Each row is a point on a landscape with many peaks, with its height.
A climber steps from a point to the highest of its 2 nearest points, and stops where none of them is higher. Distance is the straight distance between rows; heights are no part of it.
Z763: [111 148 134  77 107  94 145 118  62 144 123 145 100 114 158 134 183 117
 118  73 114 144 130 147 111 130]  (h 439)
Z20: [157 128 134 140 187 128 113 139 179 116  82  73 140 121  90 109  82 128
  76  96 157 147 152 149 195 168]  (h 492)
Z651: [ 94 131 144  95 158  79 130 137  96 180  72 126 104 138 136 119 158 138
  96 138 113 188 129 149  93 130]  (h 299)
Z783: [154 161 137 107 172 157 126  98 155 121  84  85 115 114 106 122  75 126
  98  88 171 151 156 180 197 160]  (h 457)
Z117: [174 143 127 117 105 140  95  77 176  76 185 149 143 137 130 149 121  80
 154 110 144 103 168 148 166 147]  (h 467)
Z446: [111 146 134 138 112 127 147  87 132 123 116 128 141 137 112 127 123 107
 142 164  93 114 159 141  87 122]  (h 387)
Z537: [106 110  94 125  92 204 155 146 159 104 194 115 127  85 175 174  94 126
 119  81 162  92  75 123 130 114]  (h 430)
Z202: [114 116 117 172 171 150 130 122 186 132  88  96 146 137  65 112  69 122
 110 159 136 104 138 110 153 120]  (h 276)
Z142: [125 154 135 119 144 166 117  97 147 115 122  93 135 139 134 127  95 111
 125  97 163 151 151 178 162 143]  (h 419)
Z190: [129  95 124 188 159 125 115 152 192 139  81  79 158 165  87  97  75 128
  87 152 145 151 138 116 157 139]  (h 293)
Z53: [127 146 121  81 112 122 132 118 124 109 129 169  88  99 112 107 156 129
 150 136  95  77 182 105 126 102]  (h 508)
Z179: [110 115 149 160 114 122 119 152 109 121 153 126 143 145  89 103 148 141
 157 162 141 101  82 110 117  87]  (h 463)
Z778: [ 96 109 137 163 114  89 154 152  61 162 122 124 144 141 122 118 180 138
 131 158 104 107  68 103  64 109]  (h 308)
Z505: [126 152 115  96  92 160 148 116 123 116 157 126 133 100 176 160 119 107
 122  86 107 142 144 166  97 140]  (h 468)
Z326: [161 163 148 107 137 159  96  75 159  93 124 119 113 129 120 118  98 103
 148 103 158 134 196 182 187 155]  (h 380)
Z370: [ 98 136 129 147 134 161 142 114 102 133 117 102 146 153 143 120 126 116
 110 124 125 156  82 152 113 130]  (h 230)
Z782: [ 68 126 130 112 184 103 133 114 101 207  55 125  62 153 103 134 131  85
 114 161 133 148 108 160  90 138]  (h 256)
Z389: [147 134 115 102 105 158 106  96 151  97 198 129 132 125 157 159 120  74
 136  92 143 113 119 158 158 139]  (h 415)
Z451: [ 82 167 129 109 110 148 156  78 103 136 111 120 105 130 132 131 126 109
 136 118 136 128 132 174 100 119]  (h 375)
Z727: [153  97 135 212  85 143 121 158 170 104 137 109 183 152 100 108 105 165
 148 164 147 105 109 105 121 104]  (h 336)
Z796: [104 141 108 172 147 196 154 113 182 110 115  86 146 115 113 124  64 118
 112 110 141 119 123 130 143 139]  (h 493)
Z305: [138 146 125  81  78 130 138  94 136 109 167 154 124 117 155 150 148 102
 148  96 111 117 162 152 123 129]  (h 424)
Z290: [157 142 117 122 138 147 159  74 201  76 135 121 133  72 125 146  80  98
 134  92 114  96 214 124 159 165]  (h 89)
Z484: [ 85 132 108 148  65 179 170 142  85 118 160 119 127 117 182 155 135 134
 140  92 149 127  64 137  94 102]  (h 289)
Z836: [115 163 154  99 149 137 106  87 100 137  95 122  91 152 110 105 141  86
 135 135 136 129 145 180 144 130]  (h 198)
Z111: [117  82 131 141 161  74 101 167 148 190  78 110 115 173 122 116 112 141
  96 159 155 210 127 156 120 137]  (h 622)
Z614: [ 99 126 107 146 144 180 144 138 143 118 143 104 138 101 132 121  94 115
 114 134 111 116 101 122 125 127]  (h 554)
Z64: [185 147 144 112 170 130 131  90 186 103  64  99 110  87  96 123  68 123
 101 116 124 121 201 144 170 179]  (h 241)
Z455: [106 104 109 207  91 154 153 155 150 151  93  88 159 152 113 130  96 149
 128 198 121 128  86 120  67 120]  (h 117)
Z151: [131 114 121 117  86 140 117 131  77 111 205 136 112 144 172 156 167  92
 138 104 179 117  60 142 144 105]  (h 279)
Z516: [153 127 118 109 147  68 118 134 144 170  64 135 132 149  95 125 111 143
 130 205 102 133 217 119  92 142]  (h 339)
Z465: [147 147 140 111  52  95 114 103 111  90 167 174 132 151 110 148 168 115
 180 126 120  91 148 121 119 105]  (h 369)
Z180: [ 59 132 124 173 122 174 170 123  77 155 119 109 115 129 133 145 128 114
 140 123 134 119  23 125  76 109]  (h 319)
Z879: [150 107  98 128 131 164 130 143 171 103 181 107 144  78 148 150 107  95
 103  90 104  88 104 100 157 139]  (h 450)
Z199: [135 127 149 117 110 121 105 105 106 108 175 147 118 146 114 123 154  92
 164 134 155  82  95 135 159  94]  (h 224)
Z840: [138 158 140  97 109 104 115  99  97 120 113 169  88 142 101 103 169  98
 155 157  95  56 170 128 118 107]  (h 475)
Z669: [166 136 142  71 119  85  86 124  87 125 170 188  80 122 156 116 200 111
 132 104 110 116 139 109 158 127]  (h 348)
Z940: [144  97 122 119 137 132 118 151 111 110 212 133 120 121 157 133 167 110
 121 102 149 111  64  91 181 110]  (h 250)
Z612: [122 123 117 182  33 175 152 121 165  80 172 118 146 127 153 145 111 136
 164 126 171 109 107 140 117 110]  (h 420)
Z804: [ 66 156 102 140 170 194 149  91 127 159  94  98 113 117 133 147  75  99
 125 114 121 158  80 162 103 156]  (h 207)
Z630: [115 126 107 123 179 169 152 148 168 152  82  88 129  65 126 136  63 139
  87 115  91 164 143 143 104 171]  (h 126)
Z352: [108 123 118 107 200 165 148 151 133 163  98  93 103  65 133 123  86 143
  83  87 118 173 104 146 122 144]  (h 140)
Z371: [157 120 112 155 168 128 151 169 187 132  85  93 161  99 117 118  81 166
  68  89 129 145 142  88 151 154]  (h 566)
Z449: [ 71 116 131 109 192 149 141 143  81 190  71  92  86 123 166 146  93 133
  89 108 147 214  63 163 101 150]  (h 331)
Z938: [107 126 148 182  54 131 148 120  92 123 133 118 160 172 134 128 150 124
 152 139 128 118  71 150  77 106]  (h 326)
Z982: [ 89 145 133  92 186 173 135 122  81 140 131 103 100 116 147 128 128  97
 117 112 139 144  94 161 144 133]  (h 174)
Z687: [109 148 109 123 135 181 138 108 158 115 165 123 116  97 117 141 120  74
 134 128 108  89 115 131 122 119]  (h 497)
Z595: [102 126  97 173 182 169 141 133 165 158  96  83 142 122 112 133  55 109
  97 163 103 138  95 115  98 146]  (h 141)
Z499: [151 104 153 178 118 111 101 156 137 126 127 129 185 181  96  95 122 162
 137 170 130 129 106 111 142 110]  (h 317)
Z819: [181 118 129 171 170 100 141 139 194 110  70  85 157 117  84 122  74 154
  77  93 140 134 177 107 184 172]  (h 527)
Z662: [118 119 159 169  79  98 151 126  49 133 148 132 144 174 118 126 180 119
 162 121 144 111  65 130 108  97]  (h 309)
Z139: [ 53 124 120 108 202 127 141 123  66 193  64 117  71 133 128 148 122 103
 108 126 117 162  72 144  91 137]  (h 242)
Z692: [159 114 146 181  88 117 132  90 164  79 124 150 179 137  98 127  85 169
 177 184 142  91 195  83 119 130]  (h 345)
Z983: [111 151 144  78 135  98 145 108  92 178  55 134  77 117 124 121 158 130
 108 125 108 155 164 177  93 140]  (h 320)
Z311: [111 143 135 151 109 166 129 106 109 116 167 110 142 160 132 130 146  75
 139 130 132 117  77 162 128 116]  (h 212)
Z869: [172 144 120 118 141 124 150  93 179  95 103 128 144  79 119 139  87 143
 126 131 105 119 222 102 146 169]  (h 76)
Z741: [163 105 101 142 163  88 136 163 171 129 102 128 176 117 101 115 104 180
 112 172 102 113 174  75 128 133]  (h 55)
Z373: [103 118 120 120  76 131 157 151  82 126 164 136 127 110 179 145 170 149
 119  91 119 136  89 121  93 110]  (h 311)
Z561: [149 134 129 102 161 100 112 124 143 133  93 145 127 134 103 101 122 138
 125 176  85 117 185 118 122 126]  (h 362)
Z643: [136 106 114 170 128 162 148 157 175 108 127  91 172 113 125 118  88 143
 101 141 109 127 126 100 120 128]  (h 618)
Z86: [153 141 119 159 136 150 150 104 187 107 127 109 172 105 125 131  85 108
 109 148  77 115 171 119 104 163]  (h 528)
Z250: [170 153 141  62 112  93  58 117  96 112 145 200  84 132 145 115 173 138
 152  98 111 140 181 133 175 139]  (h 368)
Z147: [133 127 101 150 111 140 155 141 167 100 137 122 162  97 130 130 111 162
 130 138 107 108 163  75 119 135]  (h 690)
Z883: [132 131 134 105 121  93 129 143  99 137 125 130 149 143 157 118 155 158
 111 111 104 192 132 125  99 145]  (h 358)
Z913: [188 125 116 119 168  82 115 140 167 124  91 150 145 109 107 105 106 186
 113 153 110 124 224  73 140 154]  (h 61)
Z754: [129 104 125 105 193  96 130 172 116 152 119 135 141 103 127 104 141 148
  95 162  76 134 125 100  88 128]  (h 107)
Z144: [133 110 105 140 136  67 111 138 145 176  64 116 140 176 102 165  90 118
 118 216 107 138 194 122  64 131]  (h 359)
Z518: [191 150 128 108 118 132 112  91 177  83 131 162 113 107 116 128 116 103
 152 133 112  94 231 123 172 153]  (h 480)
Z507: [101 149 132 118 103  94 144  97  72 145 121 127 109 136 115 120 178  99
 136 122 102 109 106 139  92 110]  (h 421)
Z43: [165 116 124 219  42 161 138 138 188  79 160 106 176 117 125 131 100 152
 165 147 152  90 106 115 124 120]  (h 366)
Z817: [107 145 138 130 149 111 128  99 107 158  88 119 129 168 107 115 133  96
 121 164  95 134 137 157  87 136]  (h 418)
Z916: [ 99 116  95 199 131 168 157 152 175 139  93  97 150 121  98 136  63 135
 121 179 114 103 107 102  72 127]  (h 128)
Z504: [158 163 133  43 149 158  93 112 100 121 128 138  58  96 151 108 157  81
 129  99 129 121 149 159 171 139]  (h 83)
Z944: [169 114 123  93 107 125  91 125 122 105 211 163 132 141 165 147 159  87
 136 101 139 127 116 128 178 138]  (h 378)
Z829: [124 107 138 125 161  35 117 163  99 194  61 139 117 167 132 133 162 146
  98 156 128 195 142 146  83 133]  (h 280)
Z769: [124 111 105 134 155 114 153 165 149 146 107 119 162 108  97 123 104 158
 112 193 102 104 132  75  87 108]  (h 49)
Z480: [166 110 112 173 142 122 144 156 192  97 112 109 177 108 117 118 100 187
  86  96 124 100 159  62 167 140]  (h 530)
Z645: [131 144 159 102 128  58 102 120  83 152  86 172  98 166 109  86 184 145
 138 131 123 138 173 133 120 125]  (h 449)
Z961: [157 126 119 158  98 159 160 104 195  80 142 124 173  86 133 156  92 131
 127 127 119 101 189  95 124 153]  (h 605)
Z216: [116 109 139  66 194 150 113 139  80 139 166 125  78  82 178 128 162 118
 112  69 137 140  92 138 166 132]  (h 520)
Z457: [130 112 112 158 101 163 152 169 131 113 160 114 164 102 135 134 121 149
 127 157  95 101  86  85  84 105]  (h 38)
Z808: [127 130 123 110 170 100 138 163 145 157  80 112 136 114 126 128 111 145
  84 163  91 166 156 124  95 144]  (h 116)
Z76: [167  97 111 146  35 141 109 151 153  99 212 151 139 130 153 183 146 134
 163 119 165 101  70 117 141 112]  (h 259)
Z206: [125 148 121  55 120 133 105 113  90 112 153 159  65 123 149 117 179 100
 133  93 163 109 146 142 176 115]  (h 75)
Z705: [ 85 124 134 167 137 100 153 133  76 180  95 103 137 170 100 128 153  98
 114 170 107 131  79 134  73 114]  (h 295)
Z498: [107 123 114 123 144 182 138 158 119 124 152  98 137 114 176 111 108 160
 104  80 174 163  96 137 159 123]  (h 634)
Z22: [167 119 124 144  84 121 129 152 150  82 186 158 149 112  92 141 142 135
 172 172 113  63 122  78 122 111]  (h 321)
Z765: [ 81 123 134 122 176  46 145 123  66 212  57 125  75 152 106 129 167 103
 104 142 131 144 111 145  69 131]  (h 271)
Z792: [116 116 143 125 129  72 118 136 137 151  87 142 138 171  90 106 133 169
 131 170 138 146 162 113 113 107]  (h 456)
Z771: [132 130 150 161  67  77 128 146 102 128 122 148 166 175 103 113 141 181
 162 156 126 126 127 117  81 115]  (h 401)
Z227: [182 130 115  77 129 115  93 136 140 106 168 161 131  97 160 139 137 124
 128  90  93 144 154 117 170 152]  (h 192)
Z956: [122 141 118  65 152 119 137 143 122 131 127 159 108  77 137 111 161 141
 121 131  80 105 158 100 118 123]  (h 476)
Z686: [135 116 114 140  14 132 126 158 117 103 193 140 125 108 127 178 155 133
 186 132 175  91  53 125 117  97]  (h 281)
Z213: [ 81 113 105 143 201 177 142 148 140 172  96 101 112 101 118 134  77 117
  91 128 103 157  74 124 110 153]  (h 152)
Z545: [138 131 145  81 164 110 109 134 127 125 127 135 112 118 149  99 141 168
 122  96 153 168 149 133 173 129]  (h 519)
Z659: [140 138 164  58 168  89 134 120  44 161 111 144  75 107 158 115 196 116
 104  81 109 148 124 154 117 142]  (h 465)
Z405: [151 130 122 147 169 133 130 102 193 123  82 105 130 109  72 120  74 123
 111 151 129 112 185 115 160 149]  (h 260)
Z129: [ 88 146 106 196  90 206 162 129 154 121 137  94 137 133 121 126  93 134
 152 125 161 117  71 145 108 113]  (h 391)
Z921: [134 127 100 194  66 204 164 114 198  75 184 108 152 105 156 153  87 106
 149 109 148  92  98 143 109 129]  (h 472)
Z770: [164 149 145 103 174 123 105 116 150 126 109 119 123 118 116 106 109 116
 104 134 119 156 169 146 169 155]  (h 459)
Z365: [135 152 117  73 140 155 107 118 142 106 144 140  91  89 133 121 119 111
 128  96 140 112 151 142 180 129]  (h 91)
Z334: [172 133 125 145 116 116 102 135 172  90 145 146 167 135 122 119 109 162
 133  94 138 118 170  94 196 136]  (h 471)
Z113: [106 125 123 114 152 141 130 162 139 132 120 122 140 116 152  93 129 187
 104 102 147 173 121 117 160 121]  (h 567)
Z644: [104  95 148 160 153 136 119 165 121 129 147 102 149 154 107  90 134 137
 121 142 150 134  74 115 149 101]  (h 435)
Z315: [184 161 142  90 138 133  97 113 145 108 112 148  91 109 117  96 127 120
 136 123 113 130 196 139 179 154]  (h 437)
Z182: [136 147 159  97 119  93  98 107 123 129  87 170 120 155 113 100 132 164
 145 131 127 153 196 138 139 130]  (h 416)
Z563: [111 108 125 142 173 121 121 150 128 152 110 102 144 144 102 106 126 134
 105 165 119 144  98 113 126 117]  (h 411)
Z364: [143 128 132 139 106 100 121 118 150 104 121 170 157 145 105 120 108 186
 165 165 111 104 211  82 120 130]  (h 322)
Z415: [123 139 157 136 102 110  99  99 141 116 113 149 155 180 111 109 114 167
 163 141 155 147 177 143 159 113]  (h 384)
Z107: [138  80  99 104  96 134 111 139 129 112 218 142 117 135 168 177 156 108
 123 105 181 114  58 116 177 117]  (h 262)
Z114: [129 131 143 142 110  65  95 141 119 130 122 177 157 188 101  98 143 181
 167 151 122 130 164 111 120 112]  (h 426)
Z279: [124 127 118 117  85 175 134 132 122 111 172 118 139 119 199 142 130 152
 123  74 163 155  99 150 141 123]  (h 557)
Z205: [138 118 145 126 175  98  99 136 143 164  83 109 126 159 101 117 107 121
 111 162 132 176 140 164 141 141]  (h 550)
Z894: [168 160 171  74 136 104  88 110 117 131  73 145  95 148 107  98 123 150
 137 131 139 171 196 181 164 154]  (h 383)
Z118: [ 74 144 138 111 132 116 152  99  32 162 119 132  77 135 137 116 195 100
 131  86 167 112  89 148 117 108]  (h 263)
Z958: [ 58  99 121 169  97 108 151 153 108 182  69 111 124 162 124 127 128 156
 116 150 154 169  90 151  90 103]  (h 562)
Z788: [137 123 156 187  81 141 124 100 175  79 144 125 167 150  81 122  93 132
 181 166 148  80 159 117 120 119]  (h 377)
Z175: [104 129 170  80 202  94 133 128  58 180  80 123  78 127 149 113 182 135
 103 112 162 189 110 166 125 144]  (h 287)
Z573: [131 151 152  95 122 126 103  91  89 113 143 144  94 165 122 111 168  77
 151 125 143  97 138 168 147 101]  (h 211)
Z640: [128 150 123 104  80 117 131 105  99 120 163 153 120 119 132 139 171 106
 152 120 101  84 132 130  97 108]  (h 395)
Z160: [135 112 111 161 113 115 152 187 117 138 131 116 172 125 109 115 131 169
 133 188 106  93  96  88  65 110]  (h 44)
Z839: [ 94 119 120 116 141 151 147 135  85 122 178 135  96 106 143 141 164  94
 141 118 133  96  47 118 134  96]  (h 517)
Z152: [230 142 137 123 163  92  88 134 170  98 114 153 139 111 104 115 118 146
 122 110  98 133 200  98 197 183]  (h 191)
Z728: [ 90 116 112 117 119 179 138 152 116 115 184 122 109  95 161 148 134 126
 123  89 146 111  67 118 149 108]  (h 477)
Z266: [135 120 118 165  76 150 163 133 169  72 156 128 159  87  94 141 117 143
 165 174 138  68 143  87 107 110]  (h 297)
Z509: [159 139 130 135  75 107 118 108 142  95 153 172 149 125 103 142 136 133
 170 162 106  78 182  94 124 116]  (h 342)
Z635: [131 117 166 126 166  94  98 143 105 157 105 121 138 178 141  98 153 155
 116 127 159 207 120 144 150 137]  (h 284)
Z501: [173 107 102 147  51 151 101 111 193  75 219 147 134 139 144 184 119 113
 155 104 189  87 102 120 169 131]  (h 237)
Z44: [116 120 104 207 104 206 171 136 179 108 119  84 157 122 135 117  75 151
 118 115 168 112 103 129 138 120]  (h 440)
Z231: [137 120 130 150  75  91 135 146  97 150 129 141 164 169 149 117 164 169
 125 133 106 167 121 123  84 121]  (h 379)
Z904: [119 128 113 118  51 159 124 119 132  96 187 134 145 137 161 154 131 134
 160 100 177 121 106 142 136 108]  (h 490)
Z158: [ 86 105 121 170 110  54 130 147 107 191  64 105 127 193 115 142 129 133
 113 172 143 162 109 146  65 106]  (h 628)
Z847: [ 62 114 103 141 166 169 143 156 128 185  76  94 103 136 146 135  81 144
  94 123 166 194  84 149 120 133]  (h 363)
Z779: [145 119 142 111 143  94 116 147  78 120 173 154 146 130 175 116 186 133
 126 106 110 166 101 114 147 129]  (h 344)
Z711: [136 124 103  94 151 169 128 129 127 111 178 128 110  87 149 142 142  76
 112 103  97 100 100 131 159 125]  (h 453)
Z242: [109 124 120  98 107 132 150 156 121 124 142 118 144 100 175 127 134 159
 110 102  87 155 124 129 100 123]  (h 334)
Z865: [155 144 113 159  88 160 137  85 190  76 179 126 142  98 131 158  92  93
 157 134 118  81 163 117 109 132]  (h 514)
Z357: [133 138 105 165  90 184 164 121 166  96 166 102 158 121 158 163 102  96
 131 119 103 110 121 145  85 127]  (h 578)
Z721: [ 79 114 104 152 138 145 146 135 158 166  59  93 119 144 121 148  78 135
 110 150 134 183 112 152 101 125]  (h 403)
Z143: [135 128 142 120 153 110 107 132 126 138 141 130 142 146 108  92 148 119
 128 155  96 120 134 114 141 124]  (h 386)
Z339: [125 122 106  61  99 134 115 108 108 113 181 172  79 104 154 162 173  84
 133  90 147  91 106 126 149 103]  (h 68)
Z592: [ 97 108 119 161 105 161 157 156 116 142 119  94 152 130 146 123 129 156
 123 137 129 150  77 126  91 108]  (h 247)
Z926: [156 134 157 149  80 110  90 106 150  92 151 177 171 168 106 118 110 180
 191 118 150 125 176 112 169 121]  (h 412)
Z777: [150  99 137 199 136 111 123 137 186 132  80 100 173 163  96 120  70 142
 118 181 133 119 175 106 130 142]  (h 310)
Z969: [107 141 125 158  69 142 161 125 130 114 135 119 160 136 128 140 131 127
 154 149 118 105 127 138  74 111]  (h 354)
Z234: [141 126 160 106 157  64 131 139  53 150 145 142 129 147 159 111 206 114
 120 120  88 138 101 117 106 128]  (h 330)
Z353: [154 120 120 155 139 104 122 162 170 110 134 144 159 112 113  93 125 185
 114 111 140 134 146  76 177 122]  (h 500)
Z628: [ 51 156 118 110 177 173 154  96  73 184  76 113  82 121 148 149  98 103
 117  98 129 162  81 168  93 140]  (h 227)
Z148: [ 83 118 129 123 212 163 142 135 102 160 117 105 101 101 126 126 127 108
 108 128 108 138  79 119 121 129]  (h 163)
Z322: [ 78 151 123  89 125 144 157 114  74 153 118 123 103 102 159 148 134 125
 132  88 129 146 108 152  94 124]  (h 409)
Z767: [ 73 118 127 153 105 108 138 136 134 150  83 121 130 156  96 119 126 165
 150 165 146 136 122 133  97  91]  (h 501)
Z768: [166 141 139 130 178 123 100 118 166 142  69  89 124 136  85 113  73 115
  89 145 133 179 167 168 166 168]  (h 498)
Z664: [108 125 108 150 152 108 127 129 138 180  74 100 136 155 102 150 101 100
 112 201 100 135 143 142  76 143]  (h 388)
Z684: [153 131 150 119 157 125  98 137  99 127 152 117 143 164 157 106 137 123
 114 106 139 183 114 152 164 130]  (h 267)
Z488: [142 139 155  79 158  80  93 141  89 142 110 161 102 143 142  90 182 155
 134 109 130 167 154 132 150 126]  (h 482)
Z232: [200 145 140  89 170 105  91 147 139 115 132 151 141 103 136 111 136 153
 108 100  90 165 173 112 172 166]  (h 204)
Z863: [164 121 117 142 124 170 125 150 151 110 171 103 170 105 158 131 101 121
  92  86  98 135 109 125 147 149]  (h 486)
Z736: [147 116 109  50 138 135 108 136 113 127 190 162  86  98 182 154 174 107
 115  70 131 120 112 120 159 130]  (h 62)
Z717: [190 107 122 161  77 115 106  84 202  52 193 180 138 120 112 162 102 114
 190 137 146  51 170  90 154 135]  (h 196)
Z61: [107 107 109 143 155 109 141 139 152 153  80 125 124 127  73 130  87 141
 128 222 119  94 166  97  95 104]  (h 42)
Z579: [110 125 145  93 150 106 118 126  59 126 160 162  72 131 138 106 207  96
 140 119 139  90  89 119 148 100]  (h 522)
Z979: [112 155 138  99 136 102 134 108  83 160  93 148  93 142 108 105 164  99
 132 161  94  94 143 141  99 116]  (h 446)
Z858: [137 147 113 114 167 174 155 105 176 123 110  96 110  72 118 142  72 115
 104 111 100 133 165 155 140 163]  (h 113)
Z132: [175 116 130 155  86 116  79 128 167  86 189 178 167 147 117 135 120 167
 176 103 159 103 148  91 197 126]  (h 441)
Z412: [180 135 136 117 136 125  94 145 141 104 155 124 175 148 154 114 126 137
 111  84 127 174 141 131 181 155]  (h 251)
Z99: [107 121 160 127 129  98 118 140  67 137 140 149 112 145 104  93 187 123
 145 146 139  90  90 117 128  79]  (h 494)
Z75: [ 96 102 131 177  81 175 170 175  81 145 144 116 140 116 177 120 155 165
 126 111 135 132  37 133  83 107]  (h 266)
Z968: [141 166 137 103  96 122 123  77 148  95 120 153 117 124 117 131 120 121
 165 131 121 116 212 143 136 132]  (h 433)
Z3: [101 120 127 118 164  53 129 142  90 192  62 140 107 157  89 125 161 120
 101 192 104 121 133 125  69 110]  (h 257)
Z929: [133 152 113 100 148 175 139  98 173  87 124 117 107  67 122 132  98 110
 125  81 129 105 175 125 165 139]  (h 101)
Z667: [160 157 148  91  90 119  86  96 122 106 142 187 105 149 136 113 156 136
 165 126 115 113 202 136 151 119]  (h 396)
Z514: [119 125 127  91 199 118 127 147 130 170  73 104  92  88 124 134 100 130
  84 143 106 178 124 153 114 157]  (h 127)
Z418: [ 94 121 155 143 142  77 147 103  58 191  69 111 108 167 110 133 171  79
 110 138 108 139  98 164  78 135]  (h 283)
Z30: [116 121 146 135  76 114 125 123  56 117 186 145 117 157 124 156 182 101
 161 116 173  95  50 137 129  92]  (h 294)
Z366: [161 111 127 107 109 101 104 148  93 121 201 173 131 131 172 151 188 102
 131 104 107 129  86 106 135 133]  (h 360)
Z574: [120 120 108  90 124 186 149 140 133 116 175 108 134  75 186 156  99 120
 112  58 113 137 121 159 128 141]  (h 525)
Z192: [ 68 132 121 152 108 195 160 132 104 135 136 103 116 128 112 128 122 126
 162 130 172 112  49 133 114  99]  (h 347)
Z584: [104 132 126 157  62 171 146 151 110 105 170 121 129 119 127 150 142 121
 175 130 184 100  48 140 118  89]  (h 312)
Z902: [182 146 131 101 110 135  82  88 162  88 158 159 101 137 115 120 144  74
 159 132 103  74 184 128 171 141]  (h 531)
Z911: [ 93 116 157  92 217 130 144 150  57 170 101  99  88 113 168 131 138 139
  96 100 150 201  86 169 117 155]  (h 307)
Z637: [131 121 104 123  74 133 130 145 149 103 190 158 142  93 144 151 136 150
 142 112 125 116 116  83 128 106]  (h 253)
Z92: [170 135 134  98 151 106 130 133 157 125  81 128 140  85 117 126  90 157
 107 160  86 146 211 110 128 175]  (h 67)
Z378: [164 123 124 121  84 106 103 140 142  95 192 195 144 120 138 147 151 154
 161 119 113 119 150  95 152 120]  (h 238)
Z772: [173 134 135 108 117  98  74 131 116 107 176 190 144 157 132 115 155 140
 154 106 119 139 149  98 179 132]  (h 226)
Z506: [208 150 150 132 159 115  86  96 172  86 105 129 147 130 101 117  95 130
 119 101 132 132 204 133 213 170]  (h 180)
Z177: [ 50 122 115 155 152 152 170 121  68 180  81 113 105 136 127 150 125 114
 113 139 107 146  44 131  47 139]  (h 296)
Z864: [ 76 136 157  88 180  86 148 111  37 179  90 129  61 142 148 102 200 122
 105  87 165 144 101 149 124 118]  (h 274)
Z825: [108 121 135  74 167 150 114 131  79 128 180 141  74 110 151 128 163  87
 136  98 155 101  78 128 167 102]  (h 556)
Z709: [141 121 108 146  40 142 153 124 172  73 174 158 133  82 130 163 128 145
 165 140 142  84 127  89 117 108]  (h 273)
Z833: [126  95 108 174 146  97 122 164 178 165  70 107 159 162 104 150  77 141
 102 216 125 143 172 102  97 123]  (h 333)
Z156: [ 84 145 148 107 182 136 129 103  72 157  99 109  90 150 111 116 144  92
 128 130 160 147 102 169 133 128]  (h 186)
Z760: [151 117 122 134 166 139 132 158 162 132 125  92 164 104 146 120  94 144
  75  88 100 159 118 119 146 155]  (h 526)
Z621: [181 107 105 133  59 128  96  87 207  76 202 180 116 126 126 197 124 104
 167 111 173  73 158 107 177 141]  (h 217)
Z718: [ 55 128 107 174 119 148 154 119 141 162  75 107 122 145  97 141  91 137
 133 174 140 128 113 132  83 110]  (h 451)
Z427: [104 128 157  61 182 122 140 126  43 147 146 136  74 109 191 128 185 123
 118  72 146 147  90 138 131 128]  (h 491)
Z918: [111 108 154 156 151  57 153 137  38 177 121 121 133 144 133 125 199 123
 110 129  98 143  85 110  75 124]  (h 318)
Z660: [132 117 134 146 116 143 115 144 133  97 195 124 143 135 122 127 139 104
 135 134 142  94  77 115 168 107]  (h 239)
Z171: [105  96 124 171 140  96 110 160 144 169  76  99 142 185 120 144 110 132
 108 174 132 183 121 131  97 125]  (h 715)
Z620: [131 142 134 200  94 173 157  86 198  69 154 112 159 121 115 143  94 112
 168 155 149  81 140 124 110 121]  (h 434)
Z442: [112 176 138  80 105 124 138  85  96 136  91 144  83 126 133 122 154 124
 146 112 121 135 183 178 111 133]  (h 343)
Z337: [121 104 152 153 135  94  98 155 120 153 105 119 167 201 129  95 148 161
 121 146 143 162 110 132 122 107]  (h 301)
Z494: [178 148 129 119 134  89  99 147 133 120 145 173 158 139 131 113 143 169
 138 122  86 148 172  94 152 151]  (h 215)

For each start below, name the point where the climber stops.
Z370: Z171
Z864: Z171
Z982: Z53
Z311: Z53
Z804: Z902

Call two points neighbours if one is among the 2 nearest of the other. Go from one point of each pair to the other, from neighbour to neighbour, staying as high as possible. Name the lowest point that can't be avoided.
Z357 / Z498: Z612
Z147 / Z371: Z879
Z357 / Z53: Z640
Z768 / Z902: Z315
Z498 / Z825: Z537
